The views of a scene show one set of named points, each view turned or mirrored, and shifted as a whole, with a little noise and some points left out.
(in the rows, 128 means zero)

Scene 1
View 1
Tamar: [123 110 152 161 142 121 130 126 160 161 133 162 146 125 105 109 139 140
 116 120  91 134 124 118 131 133 154 120 138 142 149]
sibaf: [105 123 124 134 107 136 139 155 139 166 146 124 143 134 123 138 130 147
 109 141  83 133 148 151 132 107 172 124 150 140 147]
Daruf: [122 146 114 131 124 137 136 134 136 148 175 152 147 102 148 101 156 110
  81 133 105 154 129 154 157 125 140 113 188 116 105]
vegon: [ 81 132 123 120 132 143 143 166 132 199 155 150 153 126 107 108 119 138
 108 163  90 136 119 172 163 105 156 121 161 114 156]
lavek: [134 110 132 152 128 116 143 134 160 149 143 145 126 125 133 131 150 150
 109 133  93 135 133 117 126 115 146 130 149 135 143]
Lamek: [ 79 119 142 132 129 122 155 153 140 196 128 140 157 123  89 111 115 163
 124 147  82 123 123 150 156 131 176 106 132 131 167]
sovan: [ 99 135 116 154 115 130 174 167 152 158 168 126 142 136 136 134 129 156
 109 138  87 139 134  96 162 106 181 112 147 156 156]
Pas: [114 125 135 149 102 125 145 131 148 151 132 152 173 100 126 115 141 141
  96 122  88 133 115 119 142 162 173  97 149 136 125]
Mufe: [167 105 126 117 120  93 131 105 154 128 135 132  93  97 168 141 191 148
  91 140 105 132 151 157 103 121 103 135 172  96 104]
kimo: [106 112 135 123 153 105 152 146 148 181 145 117  96 140 110 129 138 165
 131 153  91 132 155 161 140  78 143 133 142 127 165]
buv: [111 129 109 124 131 141 143 164 145 180 170 150 129 126 141 127 139 137
  99 167  95 140 123 158 149  90 134 142 177 106 148]
neku: [118 122 118 112 115 141 120 149 133 165 151 125 123 128 134 136 142 131
 101 152  91 141 160 190 121  88 143 140 169 120 131]
Vige: [126 126 127 151 149 139 124 143 152 158 172 156 128 136 127 111 142 119
 103 132 100 151 136 139 143  90 141 140 167 135 139]
Nef: [ 95 110 145 130 125 108 157 139 147 187 117 144 151 112 101 116 131 170
 120 146  85 118 116 141 145 145 163 103 133 119 158]
magu: [135 110 130 134 133 118 130 133 153 156 146 136 113 128 135 132 155 143
 109 142  97 136 146 149 122  99 132 139 158 123 138]
Lusen: [144 106 132 131 136 115 126 122 157 159 138 159 119 109 139 123 164 138
  99 148  99 135 125 155 118 117 113 140 167 100 131]
gide: [158 105 123 122 139 113 122 122 155 149 152 142  89 120 154 136 174 136
 100 153 104 141 146 166 108  87  98 158 177  98 127]
bepa: [ 97 119 136 139 137 124 152 150 148 187 140 150 146 125 106 113 127 155
 117 147  89 130 118 139 153 119 157 117 144 126 161]
Rimem: [ 95 126 130 129 123 106 175 146 147 175 137 133 142 109 122 118 136 171
 113 148  88 126 121 131 161 135 163 100 143 122 150]
Nol: [107 124 133 174 147 112 182 146 175 174 154 188 160 107 123  98 136 158
 107 143  96 131  67  64 179 150 148 105 148 124 163]
tisuz: [125 128 131 130 104 112 143 118 141 139 136 128 142  98 141 119 160 141
  95 122  95 137 145 145 134 147 159  99 157 128 109]
Muder: [111 136 139 123 148 117 131 120 130 154 157 119 120 122 114 100 150 126
 112 116 101 150 174 177 147 106 155 109 157 139 119]
tet: [108 129 127 112 145 125 129 136 133 176 153 140 124 117 118 105 145 129
 105 147  99 143 145 190 146 102 135 126 170 110 131]
Balov: [126 106 131 122 138 109 140 135 153 176 135 144 113 118 128 127 152 158
 112 158  96 127 129 161 129 107 121 138 156 100 149]
fon: [113 120 130 112 128 118 135 136 134 167 143 116 114 124 124 127 147 145
 112 144  93 136 164 183 130  96 146 126 158 123 135]
Suf: [154 122 115 131 131 131 115 128 152 140 165 155 114 114 162 125 172 114
  85 143 106 150 139 159 119  99 108 148 189 106 110]
View 2
Nol: [151 100  83  76 149 163 118 167 127 116 161 168 134 148 150 125 143 144
 177 149 130 125 133 133 108 175 129 123 128 114 122]
Vige: [102 142 132  96 129 147 117 148 170 146 132 174  93 152 105  96 114 110
 128 126  82  87  96 143 125 190 112 102 112 148 142]
Lamek: [125 113 129 117 144 148 135 165 175  74 134 168 114 137  99 139 136 141
 116 109 116 122 114 157  93 188 120  80 154  99 108]
tet: [ 90 159 161 101 128 134  96 148 179 116 132 154 106 130  95 100 111 117
 118 102  79  79 113 162 125 186 123  73 144 124 142]
Lusen: [105 152 142  80 110 148 101 139 171 139 129 163  98 125 108  71 102 111
 132 123  84 102 120 128 125 149 151  94 155 124 158]
vegon: [ 99 139 152 108 147 138 121 158 190  99 144 146 109 142  99 131 139 140
 130 128  93  99 118 170 113 209 108  76 154 120 123]
fon: [ 97 153 161 105 129 135 106 156 198 116 117 160 104 133  74 100  96 105
 103  96  95  81 103 146 115 166 127  78 144 117 124]
sibaf: [109 136 143 108 140 139 133 154 208 109 128 168  99 158  76 122 107 122
 111 119 101 101  97 132 108 171 119  91 133 124 104]
tisuz: [123 158 127  91 134 132  93 130 182 103 151 174 120 155  96 108  85 126
 125  86  92  97 116 110 117 132 148  89 117 113 115]
Balov: [104 138 151  87 118 148 108 159 179 126 118 156 104 118  98  84 111 111
 123 124 103  99 122 144 115 160 142  90 169 112 142]
magu: [105 143 142  90 119 147 112 152 184 139 116 170  97 136  91  83  98 101
 117 119  96  93 102 130 119 157 136  98 140 128 137]
sovan: [127 118 114  98 160 146 130 175 191 125 137 166 121 171  94 135 115 118
 137 134 127  92  97 127 106 174 106 117 109 127  82]
Nef: [133 117 126 103 136 150 126 161 170  77 135 169 120 130 104 124 125 137
 121 109 120 126 124 141  96 162 140  86 162  92 114]
Mufe: [107 171 149  65 105 139  75 134 184 151 121 164 109 124  90  50  66  92
 127 104  89  83 123 104 131 105 172  97 147 120 149]
bepa: [121 121 128 102 140 151 127 162 170 102 134 165 110 139 105 123 129 131
 127 123 111 111 113 150 104 185 121  91 147 112 119]
kimo: [105 124 152 103 127 149 123 184 181 128  95 165 107 120  80  99 111  90
 100 111 122  83  97 161 107 180 119  90 158 111 123]
Daruf: [103 172 137  87 142 128  80 127 175 127 165 154 117 161 111 105 102 131
 149 109  67  78 119 133 137 170 125  88 106 140 135]
lavek: [124 128 119  89 125 153 121 153 174 135 125 179 102 147 100  94 103 109
 126 124 108 107 103 118 112 150 137 110 129 124 125]
neku: [ 86 163 171 102 127 132 111 145 216 127 123 155  91 144  71  95 100 112
 106 118  79  84 103 141 123 172 125  78 145 132 128]
Pas: [136 137 109  95 142 141 113 127 174  90 165 178 117 165 110 126 109 149
 139 108  95 125 119 108 109 145 142  97 118 113 110]
Rimem: [130 123 128  95 149 143 108 170 177  90 137 157 137 135 100 129 118 130
 132 109 131 102 125 142 101 161 133  90 152  93 101]
Tamar: [132 118 108 103 121 160 131 143 150 111 133 195  96 145 115 105 117 125
 123 110  98 125 101 127 107 167 133 102 123 120 137]
View 3
Daruf: [192 109 155 131 169 158 132 162  90 129 160 104 128 139 129 171  85 125
 115 162 119 107 102 137 146 108 145 123 182 126 116]
Lamek: [151 107 142 102 126 127 166 132 143 119 160  89  88 135 134 178 148  83
 115 179 135 128 175 141 104  99  92 130 170 103 116]
Suf: [165  88 166 171 185 155 123 127  92 139 137 100 133 125 134 187  81 115
 115 144 132 127  74 116 168 114 153 127 156 141  98]
sovan: [181  99 109 125 145 132 129 161 132 128 171  91 108 160 125 144 117  80
 122 140 124 107 147 123 109  96  79 146 121 110 117]
vegon: [184  82 139 114 132 134 169 115 130 135 155  89 102 125 135 175 113 109
 118 171 137 128 151 141 103  89 116 124 191 113 128]
Nef: [140 115 155 115 139 127 151 136 141 105 161  98  88 139 135 187 156  78
 112 185 138 134 165 131 121 115  93 141 170 118 106]
lavek: [139 106 147 156 163 137 120 142 119 123 156  89 113 138 131 175 127  80
 118 148 131 128 117 120 143 112 102 139 130 118  98]
Pas: [148 133 135 130 149 155 120 176 115  94 171 104  95 152 130 164 135  98
 116 179 130 103 136 152 145 125 103 135 169 121 112]
Lusen: [143  96 176 163 177 141 128 119 112 124 144  98 120 122 137 198 116  98
 113 161 137 143  98 115 158 119 133 135 164 137  95]
neku: [157  74 144 134 148 154 162 111 117 161 117  98  99 122 133 183  85 104
 105 150 147 114 117 128 146 108 139 115 146 132 104]
tisuz: [147 127 157 118 163 158 131 173 105 117 148 114 100 152 128 178 111  94
 105 172 128  98 124 129 161 131 127 128 149 134  95]
Mufe: [138 101 190 155 200 148 120 135 101 129 126 121 120 136 133 205  97  90
  98 155 139 126  82  88 190 142 150 139 131 163  73]
magu: [143  93 158 150 166 140 136 124 116 142 138  92 115 127 133 185 109  87
 113 145 135 131 110 114 149 109 122 129 134 125  95]
Rimem: [168 108 151 104 151 125 147 148 136 111 166 105  98 151 131 177 135  83
 111 174 131 124 161 115 118 113  95 147 156 125 107]
Balov: [148  86 175 142 167 128 147 107 129 131 140  99 111 123 138 199 122  88
 111 162 141 147 124 106 140 113 121 138 157 135  97]
Nol: [183 125 144 148 166 113 101 164 132  73 217  84 130 152 133 159 162  87
 139 173 113 149 141 124 102  99  72 166 182 103 121]
Muder: [145 121 168 102 154 147 161 157  96 162 140  87 119 132 124 185 102  86
 111 151 112 106 127 134 141 100 138 101 141  93  96]
buv: [193  67 141 145 156 134 148 109 124 140 148  95 118 128 137 173  95 112
 117 151 139 135 119 118 121  95 122 135 168 133 120]
kimo: [150  83 158 123 152 118 163 110 137 155 138  87 110 128 133 189 120  70
 111 143 135 140 143 103 118  95 107 131 125 114  96]
gide: [147  79 181 170 188 140 132 105 105 148 126  98 129 118 136 202  93  96
 109 139 140 143  82  94 167 116 147 132 138 146  84]
fon: [150  89 162 114 151 141 166 122 119 158 125 100 101 130 132 191 100  88
 103 155 137 116 132 118 140 108 134 118 138 125  97]
Vige: [161  98 145 156 158 142 134 132 103 148 155  75 132 126 131 170 101  99
 127 138 120 129 104 133 132  91 122 119 152 100 112]
tet: [165  91 171 119 156 140 168 120 110 152 136  94 116 120 134 195  99 105
 111 162 131 128 124 126 133 100 145 114 174 119 107]
View 4
sibaf: [141 184 125 129 146 136 143 152 110 151 148 150 149 123 136 131 144 159
 109 134 120 128 139 152 115 146 129 129 150 161 119]
gide: [101 153  67 119 127 131 161 145  98 150 171 114 139 113 122  89 168 173
 141 147  66 111 125 100 131 116  84 156 111 147 107]
Suf: [103 159  58 119 123 124 156 165 109 161 142 119 160 111 110 102 145 179
 131 137  71 115 121  99 142 130  77 152 118 136 114]
neku: [124 185 100 140 144 107 152 165 109 145 156 130 153 119 143 104 143 182
 124 141  79 131 125 135 119 154 107 151 136 163 112]
Tamar: [129 153 121 128 119 165 171 130 122 178 135 163 147 135 114 141 125 141
 129 144 142  87 147 124 136 133 121 120 130 167 127]
magu: [116 159  97 120 132 141 157 139 109 155 158 133 140 120 127 111 155 162
 127 144  98 112 136 121 128 127 109 139 129 158 110]
Lamek: [162 170 130 149 163 159 165 119 101 163 147 167 150 154 139 143 117 150
 127 134 146 118 143 173 107 147 152 124 127 189 139]
buv: [135 162  64 137 166 127 157 147  89 145 143 143 149 117 122 114 123 197
 120 120 100 133 136 139 119 134 115 136 135 168 114]
Vige: [111 150  89 128 134 134 158 143 125 162 129 141 144 117 121 121 125 177
 122 133 113 111 138 117 138 139 116 127 141 169 104]
kimo: [121 152 111 133 161 143 154 110 109 142 173 130 116 131 153 106 158 165
 133 143 112 123 138 145 112 128 145 135 131 190  99]
tisuz: [134 179 112 114 127 159 137 156 120 182 130 126 178 147 120 138 153 130
 123 135 108 121 116 143 134 142 109 138 109 128 141]
bepa: [148 160 108 139 157 156 163 124 101 162 142 161 147 140 127 137 117 160
 126 131 138 116 144 153 117 136 137 126 128 181 128]
Nef: [160 166 124 140 153 175 165 117  91 169 156 162 150 155 127 142 132 137
 133 140 142 111 142 165 112 131 138 130 112 173 147]
Mufe: [106 160  73 102 117 155 148 148  98 167 168 102 155 127 116  99 189 141
 142 151  65 113 114 107 136 110  76 159  90 116 126]
Daruf: [123 166  66 127 140 133 142 166 123 178 104 127 182 137 110 129 114 174
 123 117  94 131 112 132 141 153 102 139 114 140 128]
vegon: [151 172  94 159 173 129 164 140  98 153 137 159 157 141 135 127 101 187
 127 122 118 132 135 164 112 156 137 134 132 190 128]
Muder: [108 166 119 133 137 129 140 138 152 171 129 115 157 150 148 117 138 154
 136 141  97 123 110 140 136 162 131 142 119 168 106]
sovan: [141 160 103 105 161 162 128 138 114 157 121 149 144 118 116 153 139 159
  89 113 154 137 146 157 124 132 147 104 161 157 112]
Balov: [131 155  87 133 148 148 169 126  88 154 171 138 139 132 128 108 148 164
 142 144  98 113 135 132 118 120 112 147 110 167 124]
Rimem: [155 161 104 124 166 174 146 120  94 166 141 146 153 149 125 143 138 145
 120 124 136 129 134 167 116 130 142 126 114 163 138]
Pas: [153 177 116 121 127 170 149 155 110 188 118 157 181 145 106 158 126 132
 115 129 140 109 134 146 132 142 115 124 121 136 154]
fon: [124 176 112 135 148 128 146 141 114 152 160 123 147 135 148 108 156 160
 131 144  90 131 121 147 117 146 124 148 123 167 114]

Which points are out of place in each view (at most two, in the order of its rows)? Write none if all are in place.
view 1 -> none
view 2 -> Rimem
view 3 -> Muder, kimo
view 4 -> neku, Vige

Scene 2
View 1
voz: [140 111 149  68 105 142 155 100 108 192  89  70 103 155 114 125 120 123
 125 144 132 137 149 112  88 141 139 125  98 180 127]
Rud: [141 140 107  73 106 117 147 111  77 181 159  77 151 143 159 100 125  60
 113 144 129 147 125 147 125 157 117 134 117 120  76]
Mepi: [140 119 164  74  99 134 166 115 119 133 120  58 108 189 132 110 111  87
 125  98 126 145 153 139  80 161  93 126 125 139  98]
Tubi: [171 168  79 117  73 152  96 122  99 213 135 145 159 123 172  35  95 159
 160 179 120 158 173 117 174 178 173  55 129 153  99]
vun: [112 125  71 119  85  79 141 129 102 206 134  93 130 117 146  45 112  94
 155 130 126 156 151 136 129 167 162 103 122 124 119]
saf: [183 143 133 103  86 129 126  97 129 187  92  77 123 166 134 120 110 109
 125 152 148 142 152 141  98 111 112 106 117 198 114]
samu: [131 117 126 116  85 131 144 129 135 162  96  99 118 166 117  68 103 133
 145 119 134 154 173 112 118 155 146 103 119 158 134]
gido: [146 119 137  67 111 122 160  97  99 176 112  52 126 164 122 147 132  70
 103 138 144 141 126 136  84 123 104 153 102 162 103]
gotib: [124  98 158  88  95 127 171 116 136 145  88  62  93 182 107 104 112 114
 139  96 130 146 165 119  73 156 122 123 116 155 130]
savov: [143 130 162  70 104 130 153 119 103 153 129  71 103 179 147  92 100  73
 110 115 135 135 142 165 108 131  99 127 120 156 104]
Zilot: [176 137 139 131  72 167 126 115 164 140  74 112 134 199 108  95 100 159
 140 136 147 157 185 102 116 138 126  88 125 192 130]
lali: [150 112 141  94 100 100 166  97 130 157  92  36 112 183 109 150 129  62
 111 114 155 144 134 145  61 108  87 149 112 173 116]
kefu: [134 115 139  78 107 153 167 111 113 146 111  79 138 182 107 128 129 101
 110 129 137 150 146 106 103 155 120 144 104 145 108]
sop: [169 148  98 129  69 138 115 113 134 187 103 111 145 151 136  76 106 145
 157 155 137 159 172 112 128 156 148  76 126 169 115]
lida: [125 118 121  83 110 169 171 124 103 133 130 100 169 183 105 116 136 105
 105 133 135 161 146  82 130 181 132 151 103 119  99]
nitid: [124 115 159  88  96 138 156 132 121 144 112  90  96 177 129  66  95 111
 132 104 129 142 167 136 114 153 128 113 117 151 127]
fis: [150 135 144  38 128 179 154 101  62 176 143  92 159 165 132 142 136  81
  72 176 141 138 116 120 139 135 121 162  90 152  84]
loti: [120 110 137  89 114 140 162 128 111 152 107  93 126 178 105  98 116  86
  94 129 153 144 142 123 132 118 132 155  97 165 132]
loken: [119 114 165  63 111 139 177 123 102 127 136  66 113 187 136  95 111  77
 115  96 123 146 147 140 100 169 103 138 120 119  96]
befu: [123 127 127  97  94 107 160 129 110 139 149  74 122 169 152  62 105  71
 137  91 121 153 153 155 109 176 108 117 135 106  93]
tibi: [168 138 128 123  88 122 126 118 140 166  90  92 120 179 124  91  99  93
 109 139 165 141 154 154 124  84 112 117 118 205 133]
Kug: [132 141 101 111  82  57 130 125 101 194 150  67 101 127 183  36  93  52
 151 108 124 142 145 196 112 144 117  95 142 128 101]
somok: [107  77 158  45 120 156 198  94 109 168  75  45 113 169  71 176 153 126
 116 130 130 149 142  64  55 172 142 167  80 151 126]
View 2
gotib: [147 138 136 138 119  92 102 130  85 150 118  90 159  83  74 118 126 160
 140 154  83 123 132 150 124 120 120 149 143 138 115]
fis: [168 128 126 162 146 163 105 141 160 135 120 163 130 105  67  70 137 122
 112  92 119  64 112 187 155 119 185  76  77 144 146]
Kug: [145 128 115 183 128 102 112 127 117 121 169  73 166 169 110 169  67 195
 113 119  83  83 124 137 119 238 169 124 151  91 153]
Zilot: [174 198 174 145 160 122  86 119  75 140  75 124 159  65 144 129 116 141
 130 149  83 106 166 118 111 145 123 148  94 169  78]
somok: [141 117 140 120 129  92 117 124 111 167 123 108 136  66  14  75 184 144
 133 160 123 137 126 184 129  49 116  98  98 158 130]
voz: [158 146 152 157 130  98 103 107  96 130 119 108 151  88  56 103 133 145
 113 130 105 114 134 161 112 120 141 111  91 155 137]
nitid: [156 146 146 151 111 101  85 130 104 147 123 101 154  99 109 123  97 160
 130 136  67 101 132 150 143 140 150 156 142 144 127]
vun: [144 146 156 160 134  91 115 114 140 151 177  82 134 163 133 173 102 201
 104 148  97 100 151 136 132 191 154  95 103 124 151]
gido: [154 113 113 150 141 135 125 132 112 117 126 127 158  96  40  91 141 138
 129 119 114  94 119 169 122 144 142  92 111 114 133]
Rud: [153 125 107 170 152 142 118 149 158 142 149 118 140 145  90 124 113 164
 112 113 114  69 112 166 140 175 182  87 109 113 144]
samu: [157 166 169 144 129  98  93 115 102 151 125 102 147 102 134 141 113 171
 128 153  79 113 156 132 130 147 132 139 111 151 117]
savov: [158 126 115 163 118 131  98 139 105 119 120 119 164 103  77 106  97 145
 131 109  80  82 112 163 135 162 160 138 146 118 134]
befu: [144 128 105 151 135 119 106 163 133 163 143  91 149 132 114 144  95 182
 136 138  84  86 115 149 146 173 161 142 162 111 125]
tibi: [172 154 159 154 128 140 108 105  78  86 107 143 173  85 115 122 109 134
 131 113  81  89 159 128 117 193 124 122 105 119 115]
sop: [168 196 172 167 171 110  98 114 105 143 114 102 146 116 148 156 105 168
 103 146 102 101 161 119 104 179 150 116  73 164 104]
loti: [159 129 157 136 105 133 105 118 121 125 129 147 145  88 102 100 132 139
 138 122  84  93 146 160 159 132 133 111 112 126 139]
lali: [152 103 101 140 137 135 135 133  82 102 120 121 179  79  32 100 145 141
 148 127 107 101 123 155 109 162 110 105 133  92 119]
saf: [170 160 144 168 157 130 110 115  80 102 100 122 173  90  83 116 116 139
 117 118 105  93 143 136  96 178 137 111  89 138 110]
lida: [154 141 138 124 150 141 105 157 161 185 124 137 120 100 116 107 147 154
 137 146 105  89 135 164 167  97 151 108 103 147 115]
kefu: [154 135 133 137 139 131 107 142 125 154 116 126 142  87  82 100 142 146
 137 136 103  98 129 163 142 112 141 112 112 139 118]
Mepi: [151 128 103 149 136 121 101 158 105 150 112 101 161  93  71 109 114 154
 140 133  89  96 107 161 131 133 149 149 157 129 112]
View 3
fis: [115 170 163 158 148 182 140 119 158 135 116  94 162 142 125  72 137 173
  98 198 139 187 155 119 175  97 168 166 139 138 101]
somok: [ 99 132 150 157 118 234 155 138 117 130 160 132 116 158 118 179 148 131
  73 160 163 106 106 101 165 119 117 141 156 120  59]
tibi: [105 125 151 133 141  75 178  84 117 132 108 140 111 144 143  88 101 152
 114 187 126 175 155 156 156 123  79 125 159 150 140]
loken: [143 100 185 120 103 163 148  78 149 123 136 117 117 141 126 140 102 179
 104 186  96 136 156  91 134 110 131 162 135 102 124]
Rud: [131 135 176 107 133 118 129 111 169 120 132  77 171 116 118 127 118 199
 106 187 105 204 153 106 157 108 142 169 158 140 136]
lida: [137 124 153 114 156 161 130  93 127 125 112  98 143 143 136 137 139 121
 114 164 126 132 162  99 176  92 165 170 159 107  97]
kefu: [120 123 161 131 131 162 152  99 126 126 126 118 125 144 128 132 136 143
 104 173 132 137 149 113 163 111 128 149 153 124 103]
Zilot: [118 113 143 113 129  85 159  95  53 125  94 143 125 150 139  94 121  79
 130 156 133 120 158 131 146 111  84 100 167 137 146]
sop: [124 127 145  82 132  59 128 128  67 123 101 106 183 129 126 114 109  96
 125 150 122 167 146 119 141 104  95 108 186 150 158]
gotib: [121  95 164 122 102 144 164  97 110 127 139 142 105 150 130 163 101 141
  97 166 119 116 131 107 132 124  84 129 155 117 116]
saf: [100 136 161 130 121  98 169 117 104 122 122 131 134 133 116  95 128 153
 108 178 137 174 140 144 148 128  80 108 165 168 148]
lali: [ 96 117 177 145 113 142 190  92 153 111 158 139  81 127 110 144 152 206
  94 186 136 154 139 138 162 144  85 135 156 155 120]
voz: [102 137 153 144 113 154 154 135 111 137 137 131 142 151 125 131 107 141
  85 173 141 154 118 119 142 120  91 121 158 141 108]
loti: [113 126 144 140 152 129 162  87 141 140 118 128 112 159 154 123  97 148
  99 186 131 160 146 130 169 110 115 160 152 121  94]
Kug: [137  96 181  74 105  40 141  99 164 119 144  93 159 112 123 162  55 218
 103 188  73 217 139 110 121 125  80 154 167 141 170]
nitid: [134  99 163 116 110 119 152  89 115 136 120 132 127 155 144 133  70 138
 105 178 102 140 144 105 125 110  99 137 147 106 130]
gido: [105 138 170 147 123 160 165 113 153 121 148 120 119 131 113 130 141 192
  91 187 137 169 137 127 164 127 113 148 153 150 112]
savov: [128 115 180 134 107 129 163  85 149 128 130 124 120 138 128 105  93 191
 103 197 102 167 152 118 132 118 109 145 139 127 139]
Tubi: [137 143 140  68 142  33  96 145  74 135  82  75 242 130 138  94  70  92
 125 156 104 209 147 106 132  82 116 123 185 146 168]
samu: [126 105 145  97 129  89 146 104  93 132 112 126 140 149 144 147  83 110
 110 159 114 140 139 112 139 111  89 129 171 119 126]
Mepi: [134 101 187 123  94 154 159  84 131 116 139 127 110 135 117 135 119 173
 106 181 106 131 154 102 133 119 113 140 141 116 135]
View 4
loken: [108 102 123 125 146 108 163 117 102 128  99 167 105 121 113 104 126 104
 129 145  96 147 119  93  62 134  80 106 155 150 113]
somok: [118  87  68 162 130  93 175 142  91 157 131 126 117 151 145  29 116 120
 106  85  69 142  82  78 124 170 131 186 172 110  60]
gido: [117  92  97 121 147  85 149 124 147 133 138 164 116 143 109 111 141 129
 118 127 108 158  84  74 100 183  85 174 140 130 117]
Rud: [125 134 122 106 132 100 146 119 141  69 128 178  93 138  93 142 143  89
 112 158 129 153  92 102 100 164  90 146 109 163 119]
Mepi: [103  92 111 120 147 117 155 118 119 148 100 165 110 133 109 106 134 124
 126 120  90 143 119  85  74 145  80 104 151 139 125]
Kug: [144 100 177  77 133 165 104 121 167  69 147 169  95 133  63 142 165  84
  97 153 141 168 132 133 100 134  50  93 127 141 148]
samu: [ 88 119 126 105 105 160 148 144 127 131 165 138  99 136 112  98 128 118
 135  73 103 125 130 115 125 105  70 108 110 135 117]
tibi: [ 78  99 127  87 123 119 134 138 173 149 193 160 117 128 107 140 144 153
 152  85 122 143 116  89 112 135  32 151 102 127 157]
Zilot: [ 50 128  95  98 101 149 157 148 141 172 158 144 105 144 116 118 129 157
 156  28  91 107 125  88 128 110  66 104  79 134 145]
Tubi: [ 92 194 143  69  60 156 137 159 135  47 158 146  60 160  80 160 154  83
 110  50 120 103 123 111 157 100  75 105  27 161 141]
voz: [110 101 110 120 112 103 149 149 124 134 145 136 106 150 117  88 144 123
 107  71  90 135 104  72 122 150  80 164 131 112 116]
gotib: [102  82 113 121 134 144 151 132 119 162 130 140 115 135 115  75 128 130
 123  88  86 138 126  98  99 130  78 110 157 118 114]
loti: [ 89 107 119 122 126  94 164 137 123 132 178 152 113 117 135 105 117 120
 153 117 113 140 109  94  98 127  62 167 128 138 109]
saf: [ 90 105 106  91 119 115 134 138 168 142 155 157 111 153  95 134 155 147
 123  71 108 138 103  75 123 160  61 150 100 123 154]
befu: [115 111 138 107 143 149 143 111 128 105 114 172  99 125  93 120 133  93
 125 151 117 150 127 124  80 127  79  79 136 160 122]
kefu: [ 93 116  91 130 133 103 169 129 118 137 131 157 107 135 127  97 122 123
 138 109  94 135  97  89 103 148  96 146 127 146 103]
lida: [ 84 148  83 136 124 107 187 128 100 116 130 162 101 129 136 100 101 105
 154 121 100 125  94 105 106 133 115 139 106 171  82]
vun: [131 132 152  94 104 176 122 137 147  60 174 147  86 140  87 108 142  73
 104 122 135 150 119 149 142 121  83 117 106 148 106]
nitid: [ 95 104 140 110 120 129 152 137 110 134 138 145 100 125 113 102 133 111
 132  97  96 131 136  98  87 106  58 103 135 133 123]

Which points are out of place in each view (at most two, in the order of its rows)? Write none if all are in place.
view 1 -> lali
view 2 -> none
view 3 -> tibi, sop
view 4 -> somok
